A landscape with many peaks, sampled at points; each row gives a point and its height.
From any point a climber steps to the highest of the 2 points nearest to it. It stops when none of these is higher. Distance is the straight distance between rows; heights are no part of it.
K678: [ 96 116 171 134 111 133 142 163 113 155 142 171 170  73 129 127 141 106
 166  98 153  89 120 101 156 136 164 113 156 142  97 176 119 129 117 138
 115  82 128 104 124 104 159 142 150 149 124 144 150 120 134 144 184 121
 123 144 178 111 150  61  94 122 138 114 185 127 141 166 114 107 135 151]  height 5.90
K15: [ 97 124  95 112 124 113 145 107 129 142 126  87 143 180 122 128 121 115
  85 106 121 134 152 121 132 143 115 139 157 103 112 139 130 104  96 126
 112 164 121 127 112  99 116 127 110 141 151 117 127 132 149 165 127 124
 132 134  96 134 100 153 132 108 137 152 106 132 132 124 138  72 138 115]  height 5.01
K115: [145 166 150 151 163 139 136 139 158 159 107 109 101 148 130 152  69 166
 114 127 132 150 150  83 158 121 129 147 138 107 183  86  86 157 118 164
 169  89 138  96  94 184 156 181 153  94 159  97  79 119 112 132 166 170
 170 161 177 101 121 128 146 101 107 128 154 127 155 136 145  48 120 176]  height 3.00
K688: [ 99  89  98  91 136 106 157  90 117 116 143 111 133 186 117 126 119 119
  76  91 114 120 148 113 148 139 131 159 130  69 115 149  96  93 122 119
  82 198 109 172 133  89  88 103  84 111 134 151 162 143 153 115  96 112
 112 120 126 172 101 143 182 123 140 160 110 141 126 108  45  97 152  91]  height 2.25
K795: [137 158 112 177  87 177  69 142 114 165 129 136 172  81 112  88 121 126
 180 147 126 150 152 174 103  88  82  78 138 123 165 150 125 127 133 127
 136 105 139  96 120 132 182 105 174 164 153 112 109 127 134  90 139 112
 111 125  87  70 171 147  84  95 112  72 130 134 146 125 232 157  87  97]  height 5.35
K473: [130 114 147 168 144 103 138 175 141  91 120  91  67 171 156 119  82  55
  96 147 180 152 122 142  98 124 129 137 114  96 115  71 145 127 122 118
 116 164 125 105 143 145 128 114  91  66 102 160 108 125 107 142  99 126
 155  49 109 106 148 106 149  94 166 110  89 192 148 120  60 127 118 167]  height 1.41
K332: [126 128 122  98 153  90 132  72 157 160  93  86 130 181 116 140 108 207
  71  74 124 153 157 103 194 124 136 155 123  83 144 134  92 114 159 163
 117 124 123 128  92 157 113 190 102 116 167 123 123 153 157 154 159 149
 125 239 181 149  97 143 151 115  92 181 115 125 128 122  91  28 107 136]  height 3.55
K273: [118 141 143 169 147 121 139 121 123 159 139 128 113 131 134 188 100 150
 111  88 145 151 181 124 176 122 176 147 141 119 129 143  88 139 120 162
 143 115 149  90  78 155 144 178 132  97 175  96 124  94 113 183 182 159
 151 165 197 117 118 112 124  93 119 108 139 107 106 131 106  33 114 123]  height 2.24
K127: [ 83 130  74  95 140 106 132 104 102 123 148 134 151 141 149 166 153 109
  80 127 126 137 140 137 146 125 163 138 153 129  52 171 181 123  98 130
  76 157 117 142 151  36  67 141  76 154 126 129 160 138 158 189 130 135
 100 121 108 195 108  98 152 131 162 168 116 112 124 115  96 110 154  88]  height 5.93
K598: [135  92 140  90 130 143 197 114 112 103 116 136 142 170 137 123 126 169
  97  73 169 135 122 165 162 161 140 153  97  84  73 147 160 113 160 132
  83 168 111 152 133 116 105 145 104 101 123 159 145 135 168 145 145 104
 108 184 136 177 105 118 135 168 175 192  95 161  67 131  67  91 132 138]  height 4.56
K355: [129 148 157 175  64 175  91 151 102 146 119 136 164  81 101  76 154 120
 174 136 128 143 148 150 118  77  89  54 115 120 150 131 117 136 136 125
 122 123 151 113 152 154 145  98 175 162 145 138 126 120 121  80 113  84
 134 102  91  91 173 153  83 109 105  99 132 132 126 120 206 187  95  94]  height 5.68
K340: [143 124 162 118  76 159 137 139 112 100 110 135 136 120  91  75 153 151
 164 147  93  94  79  96 107 163  69 120  96 167 142 107 114 145 127 107
 124 138 120 157 158 144 149  83 172 174 109 153 155 135 114  60  86  96
 125 117 115 130 169 168 123 181  98 127 131 105 132 116 175 191 152 147]  height 3.89
K392: [146 140 112 143 134 113 125 138 134  82 151 152 100  93 147 207 135 121
 149 114 141 145  92 124 108 136 165 133 114 163  88 109 172 137 125 149
  87 132 110 148 139 150 106 142 127 117 101 139 139 105 109  99 129 123
 123 114 131 196 141 105 115 186 165 146 116 146  84 155 118 137 161 169]  height 6.45
K552: [156 135 116 140 166  99  77 169 102 102 125 168  65  83 204 133 150  70
 154 187 177 122 138 159 102 105 139 133 121 154 136 101 201 120 154  98
 129  80 120 110 137 147 132 136 107  89  89 111 136 100  99 117 122 125
 163  73  99  92 129  63 126 123 122  75 106 145  90 138 106 158  72 141]  height 0.28
K985: [150 101 131  89  90 142 147 126  94  90 128 184 158 118 134  46 188 148
 152 140 128  76  70 123  88 175 127 122 137 187  70 104 153 144 138  64
  98  83 133 132 150  89 117 105 138 135  85 152 145 139 159 116  93 136
 108 152 141 119 133 138  90 188 108 155 132 127 134 171 150 182 148 121]  height 5.55
K955: [128 122  65 132 210  93  98 106 164 126 153  66 102 146 176 195  87  87
 102 145 133 171 156 159  93 130 109 122 116 123 133  81 101 110 124 128
 136 170  93  93 111 106 124 129  98 100 143 115 104 115 137 209 112 171
 136  90  82 157 123 172 127 111 164  93  98 136 130 111 112 131 122 107]  height 5.18
K130: [121  86 194 128  69 127 183 107 116 113 140 157 157  98 111 110 196 129
 124  95 131  87  94 132 163 124 131 111 125 157  92 136 144 144 174 111
 126 130 127 116 129 150  97 111 151  87 108 154 146 109 164 104 124  95
  94 147 165 133 109 119  86 151 114 155 145 128  74 151 116 185 160  69]  height 5.99
K612: [114 128 117 130 115 122 121 137 132 114 128 104 124 159 115 127 114 109
 142 129  98 143 109 132  88 142  74 122 115 147 131 104 138 126  97 139
 123 159 126 162 142 137 152 106 140 158 130 133 131 120 102 101 109 106
 135  96  81 131 153 154 115 153 123 117 104 129 133 117 178 140 147 146]  height 4.95
K435: [ 95 121  55  83 169 119 129  77 131 128 153 103 141 151 137 162 118 117
  73 135 136 133 142 145 131 129 140 134 131  92  85 141 152 116 136 132
  89 195 106 134 119  58  71 129  74 123 130 130 137 128 175 184 103 150
 104 116  74 201 114 147 148 120 181 166  96 116 126 104  85 117 160  80]  height 6.77
K706: [118 136 153 189  98 115 117 177 110 164 138 139 104 157 154 106 130  60
 133 118 184 129 159 146 107  66 160 123 118 121 136 142  95  99  91 108
 169 155 146 131 111 169 139 130 125 127 138 136 135 110  52 129 106 117
 140  62 126  75 161 106 134  82 108  68 166 138  95 114 103 122 131  64]  height 1.20
K796: [131 148 126 133 137 161  97 168 128 165 152 147 167  69 122 106 117 106
 207 193 115  86 124 102 103 126 168 120 140 126 169 139 111 149 145 133
 166  69 154  92 113 114 174 127 153 163 141  89 107 137 154 100 149 147
 116 120 144  73 154 114 106  81 126  81 174 114 169 156 174 179 108 161]  height 2.53
K448: [144 155  89 130 131 147  84 153 139  95 141 165 114  77 107 196 150 131
 184 145 120 135  75 120  81 129 151 109 107 188  87 110 152 141 139 153
 106  93 117 169 150 150 107 130 145 156 109 122 135 115  78  87 116 106
 115  94 114 182 149 118 109 201 111 131 113 119 128 172 157 184 167 157]  height 5.41
K745: [150 138 130  97 145  81 144  67 155 152 111  78 110 168 100 159 105 230
  60  92  71 139 153  76 192 123 107 174 124  90 193 128  72 118 169 150
 172 142 125 136 114 171 115 138 131 107 154 132 114 151 128 123 133 144
 106 211 181 164  82 166 178 138  84 179 147 115 132  91 102  87 113 126]  height 3.20
K700: [139 114  34  85 170 112 126  87 158 131 138 104 119 192 133 136  83 158
  87 121  64 131 120 121 118 144  92 150 130 100 143 107 109 109  98 123
 119 153 107 187 131  78 122 112  94 139 146 164 111 147 167 113  96 178
 105 162  80 151  95 207 146 167 129 179 105 121 167  87 144 102 122 139]  height 4.99
K779: [135 121  83 150 196  82  83 129 138 107 160  94  88 136 187 193 102  65
 131 152 152 166 171 148 103 123 139 132 101 122 122  86 129 116 122 112
 125 158 102 110 133 120 124 130 103  84 125 113 123  92 107 206 113 139
 151  68  99 149 132 127 140 117 162  76 105 154 113 132 102 113 109 138]  height 4.54
K2: [158 114 169 137 120  78 146 128 139  67 104 109  93 129 178 104 147 100
 103 127 152 148  85 161  87 141  97 137 110 181 142  64 187 142 163 129
 137 149 107 112 139 183 122 113 135  81  77 142 137 136 120  69  95  93
 143  72 104 133 128 133 119 135 140 101 101 147 113 123 110 214 136 125]  height 0.74
K377: [106 140 155 182 141 107 148 142 111 142 161 110  84 161 127 176  69 145
 117  96 129 139 183 108 162 107 155 146 114  97 146 134  46 158 112 148
 149 169 138 125 100 167 159 148 126  82 174 119 120  84  71 142 135 177
 149 128 186 116 124 122 173  81 130  95 146 124 123 128  70  35 140 109]  height 2.02
K718: [109  84 169 117  73 129 159 101  93 117 132 164 161  88  83 104 194 134
 152 101 107  76 105 103 161 132 131 107 128 165  83 152 110 123 149 107
 120 127 136 128 137 109 102 100 144 141 112 137 149 120 160 126 113  89
  82 181 164 125 108 122  89 179 108 165 157 108 106 155 142 173 160  82]  height 6.50
K281: [133 120 164 142  59 158 120 108 105 133 143 154 173  70  57 103 162 128
 177 122 100 105 115 116 143 110 113  59 110 160 109 135 101 150 133 108
 136 115 142 126 163 119 106 104 164 165 120 136 158 118 151 118  95  83
  95 157 114 107 130 146  91 152 113 142 154 102 117 150 187 200 136  89]  height 7.11
K71: [132 166 196 132 102 173 137 134 146 150 107  91 103 108  74 125 110 144
 171 159  89 104 114  83 135 127  61 131  87 143 179 109  79 177 114 135
 189 131 155 123 154 161 166 124 194 172 145 119 107 116  88  95 130 109
 144 113 140 114 140 136 161  86 125 105 140 105 159 114 163 148 154 139]  height 2.21
K400: [168 144 110 104 154 108 180  67 198 150 132  86 105 149 121 169  71 222
  50  98  63 146 145 102 159 133  69 176 100  97 199 119  91 126 166 134
 190 154 129 145 119 168 129 121 122 107 150 151  96 157 114 101 124 164
 110 168 147 173  85 174 194 168 124 177 144  93 144  64 108 136 116 154]  height 2.92
K737: [134 150 163 130 116 164 108 149 126 140 111 115 134 101  97  99 101 120
 170 155 103 124 122 109 101 130  81 115 118 137 185 104 104 163 114 142
 168 111 143 129 133 146 182 123 179 176 135 110 102 125 100  64 136 117
 143 107 114 106 153 157 115 101 116  87 136 118 161 122 197 156 127 143]  height 2.18
K218: [183 134 108  97 139 142 130  50 150 138 115 149  99 124  98 142 110 243
 118 116  33 131  86 110 157 134  97 168 129 127 198 142  99 108 142 126
 182 115 121 192 135  92  93 116 123 181 113 111 109 154 136 105 130 188
  84 209 161 187  77 200 164 195 107 155 169 104 150  77 153 129 111 137]  height 4.22
K402: [135 113 131 118 112 128 166 124 123  88 135 138 133 134 137 157 137 145
 125  86 138 119 109 141 145 153 148 149 123 134  81 120 169 109 133 135
  77 158 103 154 132 127 115 129 116 114 109 141 139 138 148 115 137 113
 112 141 143 190 117 113 127 178 160 169 108 160  99 141 109 124 157 153]  height 5.42
K805: [116 119  80 108 122 114 131  95 118 129 127 122 135 146 133 140 131 114
 116 133 110 146 128 148 102 139 112 119 141 135 103 133 153 103 110 129
 112 167 105 149 135 104 113 122 116 165 115 124 129 121 148 139 108 108
 121 126  83 164 112 151 117 162 155 146 111 121 107 129 166 144 153 115]  height 5.59
K260: [136 133 100 106 145 119 170  71 174 138 162 106  97 132 113 187  89 195
  86  93  73 131 145 102 142 141  91 165 104 125 171 120  90 126 137 159
 155 181 117 162 111 152 125 114 121 130 148 147 110 137 130  87 115 147
 115 136 137 186  90 168 165 168 146 149 129 114 138  89 108 132 128 165]  height 2.68
K479: [145 109 139 100 133 158 179 125 126  85  85 112 158 156 146 103 124 146
 109 118 203 143 116 175 139 167 153 148 127 103  75 141 199 141 172 131
 100 140 125  96 138 117 112 162  89  91 111 142 130 147 164 166 164 116
 133 166 119 159 132 100 129 143 190 180  64 156 106 134  88 104 113 131]  height 3.86
K475: [141 138 170 156  68 188  93 163 120 143 115 152 175  67 101  72 147  97
 197 132 136 126 143 135 138  56 151  52 107 142 135 131 109 155 130 121
 144  87 156 119 156 157 106 104 173 155 134 154 141 127 124  66 104  79
 131  89 117  81 174 135  93  95  87  94 164 116 114 152 162 232 104 104]  height 6.09
K151: [137  91  84  75 150 136 170 100 132  99 123 156 131 164 129 106 129 174
 122 127 125 121 104 134 104 176 134 167 128 159  84 126 149 113 124 116
  81 128 112 168 133  99 141 112 113 141 104 135 109 146 139 128 118 138
 123 177 120 179 118 138 129 206 153 174  98 137 139 153 138 108 163 166]  height 4.55
K815: [146 161  94 117 131 168  48 185 108 112 135 161 132 106 133 138 155  95
 179 170 122 156 107 158  58 108 142 100 140 150 101 150 157 121 120 134
 123  65 151 157 139 134 150 122 133 173 120 128 135 126  76 111 119 116
 130  77  78 110 177 105  90 145  86 113 120 116 121 161 196 167 123 178]  height 4.06
K683: [127 141  99 168 186  90  68 141 111 145 159 137  88 129 195 179 133  85
 139 172 164 156 182 170 132 114 155 124 112 125 122 134 158 107 110  97
 119 123 138 103 128 105 125 130  94  92 134  88 142  82  86 206 119 144
 158  69 124 119 137  98 146 120 147  67 131 133  71 127 113  93  89 108]  height 3.93
K804: [ 99 111 124 130 120 118 144 137 162  84 118  92 118 183 122 117 114  78
  86 119 158 143 107 131 117 139 129 135 125  84 104  78 149 122 109  99
  90 171 113 133 153 121  87 114  84  87 118 174 124 134 133 149  96 111
 135  54  98 135 144 121 154 107 155 148  87 174 146 104  50 128 143 134]  height 1.73
K575: [133 160  96 162  99 174  75 169 123 168 133 136 173 111 148  96 147 110
 168 163 152 131 139 190  92  78 133 104 148 112 148 167 142  99 113 128
 143  97 139 111 117 118 190 107 168 190 137 130 127 142 127  94 138 121
 127  87  86  78 174 123  92  91 111  80 143 130 126 133 198 130  96 116]  height 4.98
K947: [130 137 145 142 163 150 123 164 127 162 162 155 151  57 140 108 121 120
 181 169 146  83 141 108 137 136 184 128 168 125 169 150 108 135 151 133
 174  74 158  56  97 123 180 139 159 120 138  84 113 125 167 145 177 132
 144 144 178  72 126 105 113  78 140  87 152 122 149 160 152 132 103 144]  height 2.72
K101: [177 128 101 132 153  82  53 153 102  94  91 148  73  80 201 125 161  86
 163 182 161 160 130 165  87  82 115  88  88 197 136  76 183 130 153 113
 116  78 105 128 157 190  95 137 136  92  84 133 145 119 100 102 103  98
 141  63  73 113 136 102 110 137 101  78 103 124 104 144 124 206  80 114]  height 0.44
K388: [169 140  68 107 153 115 116  69 147 133 118 120 102 164 129 135 100 199
  96 107  28 143 112  97 147 136  99 156 144 106 177 124 104 112 117 137
 151 132 103 185 131  88 102 125 106 159 135 126 107 140 155  95 119 192
  89 195 120 171  84 205 153 187 102 161 148 116 153  61 175 110 105 129]  height 4.57
K337: [110 105 161 126  98 142 181 145 128  94  99 125 168 165 144  87 141 108
  94 103 184 135 128 148 145 155 146 159 141  98  77 142 204 132 129 119
  87 145 121 110 145 112 101 147  90  97 116 149 139 136 139 173 158 109
 132 115 123 122 133  82 139 109 150 161 102 165 118 114  69  99 134 123]  height 3.31
K797: [139 161  91 109 111 137  55 163 110  93 133 173 133  89 120 155 167 104
 170 144 123 142  75 130  67 108 160  80 130 182  70 141 183 124 124 123
 100  58 136 152 160 123 102 133 135 150 105 141 150 135  84 120 109 114
 110  99 105 137 170  84  94 167  86 145 122 116 127 182 172 176 143 182]  height 4.65
K605: [130 129 139 185 153  99 103 163  98 152 151 163  98 104 178 157 135  86
 152 162 181 125 173 164 154 110 166 136 122 116 124 148 151 122 120 113
 140 115 148 100 122 140 150 132 124  86 137  90 145  67  77 167 142 137
 157  92 152 101 131  97 128 116 141  62 150 135  58 147 105  94 104  99]  height 3.52
K95: [133 136 165 139  87 161 113 158 110 106 103 111 126 154 106  86 131 135
 160 147  93 143  88 116  87 126  62 107  89 153 143 115 135 139 121 134
 125 150 138 160 159 160 163 100 167 173 122 168 141 137  77  53  89  88
 144  91  84 112 202 162 122 157  94 114 109 110 152 113 187 197 132 151]  height 4.31
K353: [ 74  88 144 123  88 131 177 108 107  98 124 102 139 199 110  88 136 124
  59  72 145 117 136 114 160 126 122 157 136  86 102 167 105  94 127  77
  88 183 106 160 148  92  71 112  68 101 128 160 174 146 127 155 117 104
 117 118 125 123 105 139 175 106 109 152 106 156 134  99  15  95 142  63]  height 2.51
K952: [ 89 129 150 188  85 124 125 162 120 174 120 116 122 186 125  98 116  70
  96 100 167 130 140 140 106  82 132 113 148  85 126 150  91  81  81 106
 134 191 133 140 104 129 126 127 102 148 145 127 131 136  97 143 103 114
 139  69 103  80 137 136 134  46 121 105 140 123 125  96 108  92 142  75]  height 1.42
K409: [145 150 166 189 122 124 123 186 124 170 135 141  86 154 141  99  98  80
 164 160 168 121 152 121 116  81 157 147 107 109 151 138  85 128  96 132
 179 134 168 138 111 165 159 138 145 134 152 111 111  86  44 106 128 128
 152  74 134  78 169 108 153 101 122  56 173 143 109 132 111 100 141 105]  height 1.04
K708: [138 131 130 151  68 163  92 141 115 139 142 160 188  39  96 103 156 102
 199 138 127 131 139 123 146  65 161  31 103 164  97 145 120 168 145 111
 139  79 161 107 164 129  77 109 156 153 135 142 155 125 148 121  99 101
 108 115 124  93 153 114  86 127 100 122 166 106 118 175 187 235 114 111]  height 6.55
K252: [137 113 139 123  77 141 124 133 102  99 115 149 157 101 124  70 169 115
 159 147 120 122  75 142  87 145 107  93 127 186 107  96 162 146 141 100
 110 109 132 135 146 138 109  95 150 139  94 143 145 143 149  71 101  99
 127 119 111 115 148 152  81 183 105 140 124 112 125 159 181 217 140 120]  height 6.28
K429: [125 153 192 119 107 169 142  99 146 157 100 103 111 110  54 162 127 179
 152 119  64  93 114  78 166 130  81 133 103 124 193 121  85 181 104 147
 177 114 138 133 147 145 150 132 185 169 134 111 116 126 114 108 141 123
 131 163 164 133  92 125 161 101 111 122 157  96 144 110 137 117 144 123]  height 2.39
K55: [131 157 151 135 128 160 102 159 119 162 122 130 171 106 108  81 111 130
 176 167 108  92 117 105 116 132 120 116 134 116 199 117  90 157 119 138
 169  86 141 113 108 132 191 137 183 169 142  87  94 138 154  96 153 141
 116 130 133  77 139 142  97  72 122  91 173 113 181 116 192 137 120 151]  height 2.36
K864: [163 110 123 128 130  74 102 123 135  76 105 124  89  90 188 141 165  98
 141 134 160 157 110 165  88 110 113 102  77 200 125  74 175 151 158 132
 130 119 101 116 140 195  99 116 156  80  71 142 139 127 110  73  99  90
 135  85  87 158 115 118 102 147 138  94 113 133 100 127 134 232 126 111]  height 0.59
K739: [ 88 125 100 109 144 109 127  95 120 155 139 102 138 159 124 175 130 128
  76  84 123 146 178 125 162 134 157 153 151 103 108 161 113 110 106 154
 120 151 120 108  77 100  99 163  82 120 150  99 137 126 153 192 157 145
 125 165 141 148  95 124 127  98 135 148 112 108 131 131  83  62 131  96]  height 4.45
K566: [134 145 126 117 165 110 103 177 120 109 124 163 118  80 196 119 180  90
 136 180 198 138 153 198 119 102 143 131 168 153 129 133 236 126 150 101
 131  82 128  71 131  96 113 129 102 108  73 111 144 120 142 135 147 137
 150  67 119  88 118  34 147  82 138 106 108 131 100 117  86 149  92 123]  height 0.12
K611: [ 99  93  84 110 123 135 156 107 143  97 109  91 144 197 106 110 110 101
  79 131 122 120 116 127 119 144 106 133 130  86 105 109 135 101 112  94
  62 197 126 163 152  93  87  99  77 128 131 169 133 142 142 157  83 113
 129  81  64 135 130 170 169 132 134 159  85 150 157  86  71 114 140  99]  height 2.00
K287: [112 167  74 128 119 152  62 174 116 150 130 138 150 135 154 137 156  77
 152 162 150 157 140 194  88  86 142 114 145 125  96 172 184  95  91 118
 133  95 143 137 134 106 155  97 146 189 128 134 131 124 105 137 139 117
 143  64  82  95 173  86 107 110 110 107 137 121 110 134 183 131 104 151]  height 4.46
K70: [ 94 128 169 187 126  98 153 154 115 132 166 107  94 165 134 138  78  92
 107  86 170 135 168 117 118  97 156 123 118  82 118 127  53 128 100 115
 126 189 126 125 116 162 140 127  96  69 137 153 123 108  75 151 122 145
 138  84 151  97 144 103 166  70 144 106 121 160 122 115  46  64 153 113]  height 1.82
K686: [124 139 144 111 157 112 136  88 145 164  84 118 122 164 106 121 126 188
  84  95 105 124 130  87 188 141 125 141 145 118 154 149  93 121 126 162
 127  94 120 132  91 149 130 178 136 131 161  97 117 162 151 153 169 135
 128 234 179 124  90 139 137 126  90 170 145 121 165 117 138  37 104 152]  height 3.22
K577: [ 89  91 174 145  68 140 186 145 115 116 100 138 140 190 126  58 153 102
  85  78 154 125 110 115 149 142 121 160 132 118 103 143 167 104 100  86
  85 155 114 153 142 101  93 134  80 126 128 156 147 154 120 151 126 110
 157  94 128 101 118 122 145 102 104 148 130 171 128 101  53  96 138 105]  height 2.84
K979: [ 91 153 149 175 107 107 137 130 125 145 154  75  97 183 114 126  99  85
  98  85 122 133 168 111 105  86 113 106 136  98 135 136  33 104  89 120
 145 203 141 147 108 151 124 114 110 113 146 146 127 128  94 134  75 132
 126  84 117  93 135 145 173  59 128 114 125 119 128  96  81  77 154  88]  height 1.62
K948: [120 146 134  94 149 138 134 144 147 137 107 129 133 151 121 114 109 152
 139 147  90 113  97  90 112 177 100 142 139 137 158 116 115 150 103 156
 131  72 119 143 105 138 161 141 150 150 134  94  90 148 127 113 161 158
 138 179 126 112 142 146 120 135 104 145 137 130 188 137 185  82 131 200]  height 3.63
K168: [123 132  94 117 121 115 113 120 125 117 120 133 144 117 158 141 168 106
 131 142 136 148 118 179  93 127 129  91 149 163  86 142 179 121 113 121
 125 124 124 108 137  96 118 119 121 141 102 114 135 121 132 168 123 111
 126 127  97 143 122 112  93 151 150 143 111 116 101 145 181 171 148 108]  height 6.23
K464: [155 122 120  92 128 139 157  56 152 142 136 153 110  90  74 178 137 235
 102 112  64 113 110 102 176 148 126 177 125 135 168 162  88 120 149 166
 160 132 136 185 113 116  99 129 133 161 128 107 111 126 155 122 133 160
  88 191 182 204  70 157 150 175 136 153 167 112 128 122 119 141 126 130]  height 3.82
K509: [142 126 143 174 148 122 103 167 114 150 150 191 119  43 172 139 162  89
 185 161 168 104 160 149 162  99 188 115 138 148 135 157 150 131 167 116
 149  77 162  90 135 134 139 130 140  88 121 117 162  80  85 136 151 126
 156  98 151  90 131  62 123 118 130  63 167 121  70 161 106 144  92  97]  height 3.18
K83: [139 169 173 115 157 157 127 133 154 147  88 110 116 130 106 123  84 179
 135 146  96 130  99  76 148 156  99 141 138 131 202  83  90 187 129 164
 169  69 129 112 113 174 154 166 163 128 139  91  86 154 124 119 185 169
 151 179 162 114 131 135 128 112 103 145 159 123 188 114 174  96 125 175]  height 3.28
K298: [115 130 162 122 104 137 147  92 121 154 117 137 137  79  44 154 145 163
 158 125  78  84 106  80 173 151 109 126 132 146 154 134  81 149 118 143
 142 119 129 141 139 119 126 125 163 161 136 100 128 119 144 136 147 102
 109 199 175 139  97 130 128 130 113 131 167 104 147 142 143 129 142 121]  height 2.58
K696: [162 118 179 153 129  92 136 171 113  66 117 124  75 115 161 103 127  99
 119 126 164 139  98 138  99 145 126 156 120 145 135  66 190 160 147 140
 120 137 116 102 138 180 140 125 128  81  94 158 133 121 117  64 132 124
 140  71 125 127 140 103 127 124 149  99  86 165 112 125  91 168 122 170]  height 0.93
K318: [124 134 145 157 155 141 130 142 141 169 135 143 138  95 125 168 129 147
 137 126 157 123 149 121 167 128 172 137 169 130 141 168 106 138 131 153
 169  77 153  54  82 140 170 159 148 112 156  76 101 117 142 171 193 146
 154 169 200  96 114 107 103  87 136 103 153 109 121 144 132  67 116 129]  height 2.47
K650: [118 113 172 100 114 142 153 155 108 118 126 166 189  93 118  96 170 136
 138 121 157  90 110 119 128 174 157 133 167 136  76 171 155 121 123 117
  94  78 137 104 140  92 155 154 140 129 112 128 144 144 161 158 172 132
 131 172 180 116 145  66  98 132 151 159 138 132 146 165 132 119 132 162]  height 7.02
K143: [104 112 132 109 149 112 146 106 145 149 106  88 143 174 115 145 119 165
  81  70 160 148 184 124 176 140 142 150 125  73 107 173 105 118 149 157
 109 148 120 114  80 137 121 179  98 109 178 113 132 139 159 181 185 132
 121 205 172 134  97 111 136  95 129 164  96 121 126 131  72  33 133 119]  height 3.96
K668: [145 115 174 150 157 104 156 180 129  83 129  84  75 160 169 106  74  79
 105 145 159 155 123 129  97 140 117 161 124 117 140  74 139 141 148 136
 140 165 127 102 138 168 168 122 118  92 115 145 113 128  99  95 133 120
 163  82 126 124 146 116 149 106 157 103  83 173 152 130  99 137 125 187]  height 1.16
K689: [126 112  95  76 157 132 156 118 150 109 112 126 123 184 108 108 111 173
 123 128 104 123 103 105 116 182 106 151 134 141 122 117 138 118 108 137
  98 116 109 158 123 117 153 124 125 149 134 122 103 155 138 124 126 139
 142 187 124 145 126 154 137 185 114 165 110 139 166 134 155  79 132 187]  height 4.09
K956: [124 132  41  96 202 116 123  77 186 126 141  84 138 150 150 179  80 120
  72 136 119 160 164 154 123 145 126 134 150 101 124  98 126 115 122 145
 125 162  95 114 107  87 100 151  72 110 149 134 107 135 173 191 118 187
 137 127  83 162 108 173 134 119 175 150  85 128 156 110 104 100 130 124]  height 5.88
K412: [117 115 152  99 104 130 138 151 100 109 137 171 182  86 122  66 172 137
 158 149 131  89  96 124  99 169 161 103 177 161  87 134 171 136 141  95
 111  88 143  96 139  90 130 132 118 124  92 123 127 157 168 141 134 134
 122 158 157  98 148  97  90 133 143 148 125 127 143 183 157 178 140 154]  height 5.96
K362: [119 101 108 101 134  98 178  81 145 126 161 103 111 161 124 156 116 167
  82  90  98 127 146 124 151 144 111 173 101  91 137 142 107  96 149 141
 112 202 115 163 110 128 120 103 117 115 124 146 131 135 154 118  93 111
 101 125 132 188  95 166 169 165 143 161 106 133 100  97  88 115 143 128]  height 2.40
K303: [139 122 150 177 155 155 104 165 124 173 169 184 134  46 144 142 123  97
 198 184 159  82 157 130 166 109 198 132 142 119 164 159 114 144 161 133
 163  82 177  74 122 127 184 131 155 118 153  99 133  88 117 131 175 138
 148 122 183  79 120  91 120  94 139  56 178 121 113 171 112 136  96 106]  height 2.91
K557: [125 133  26  76 188 113 108  55 170 142 160  99 130 156 134 167  88 126
  60 126  85 143 147 129 128 141 112 132 144  93 137 105 113  97 123 153
 122 164  97 166 116  69  94 126  79 124 154 152 122 148 195 132 101 205
 114 135  79 163  97 201 120 135 144 167 104 121 161  79 116 110 132 115]  height 5.39
K813: [118 112 179  91 132 137 157 108 120 153 103 149 136 123  80 115 138 190
 128 110 103  86 107  79 180 158 119 145 124 127 154 150  84 140 131 160
 127  90 128 137 120 137 157 151 174 127 135  99 121 150 158 138 155 121
 116 228 186 135 112 127 132 130 100 162 179 115 166 127 124  72 115 149]  height 2.86
K56: [144 128  94 117  88 135 103 117 101 119 129 145 167  88 119  98 165 123
 152 170 115 136 106 167  81 134 119  50 150 173  83 139 161 130 137  94
 110 111 131 115 140  82 118  99 140 152 105 126 145 142 140 137 100 119
 105 156  92 106 140 121  78 170 136 136 114 100 116 163 220 192 146 106]  height 7.00

Two climbers start at each pair of points below. Name the first point that both come to, or write never.
K71, K95 | K805
K566, K947 | K509
K83, K218 | never
K303, K409 | K605

For each start below, name the point where the climber stops.
K575 | K281
K260 | K56
K377 | K956
K668 | K392
K115 | K392
K737 | K956

Write out the way that a climber takes from each point below.
K287 | K575, K795, K355, K475, K708, K281
K706 | K952, K979, K70, K377, K273, K318, K947, K303, K509, K605, K683, K779, K955, K956
K464 | K218, K388, K700, K557, K956
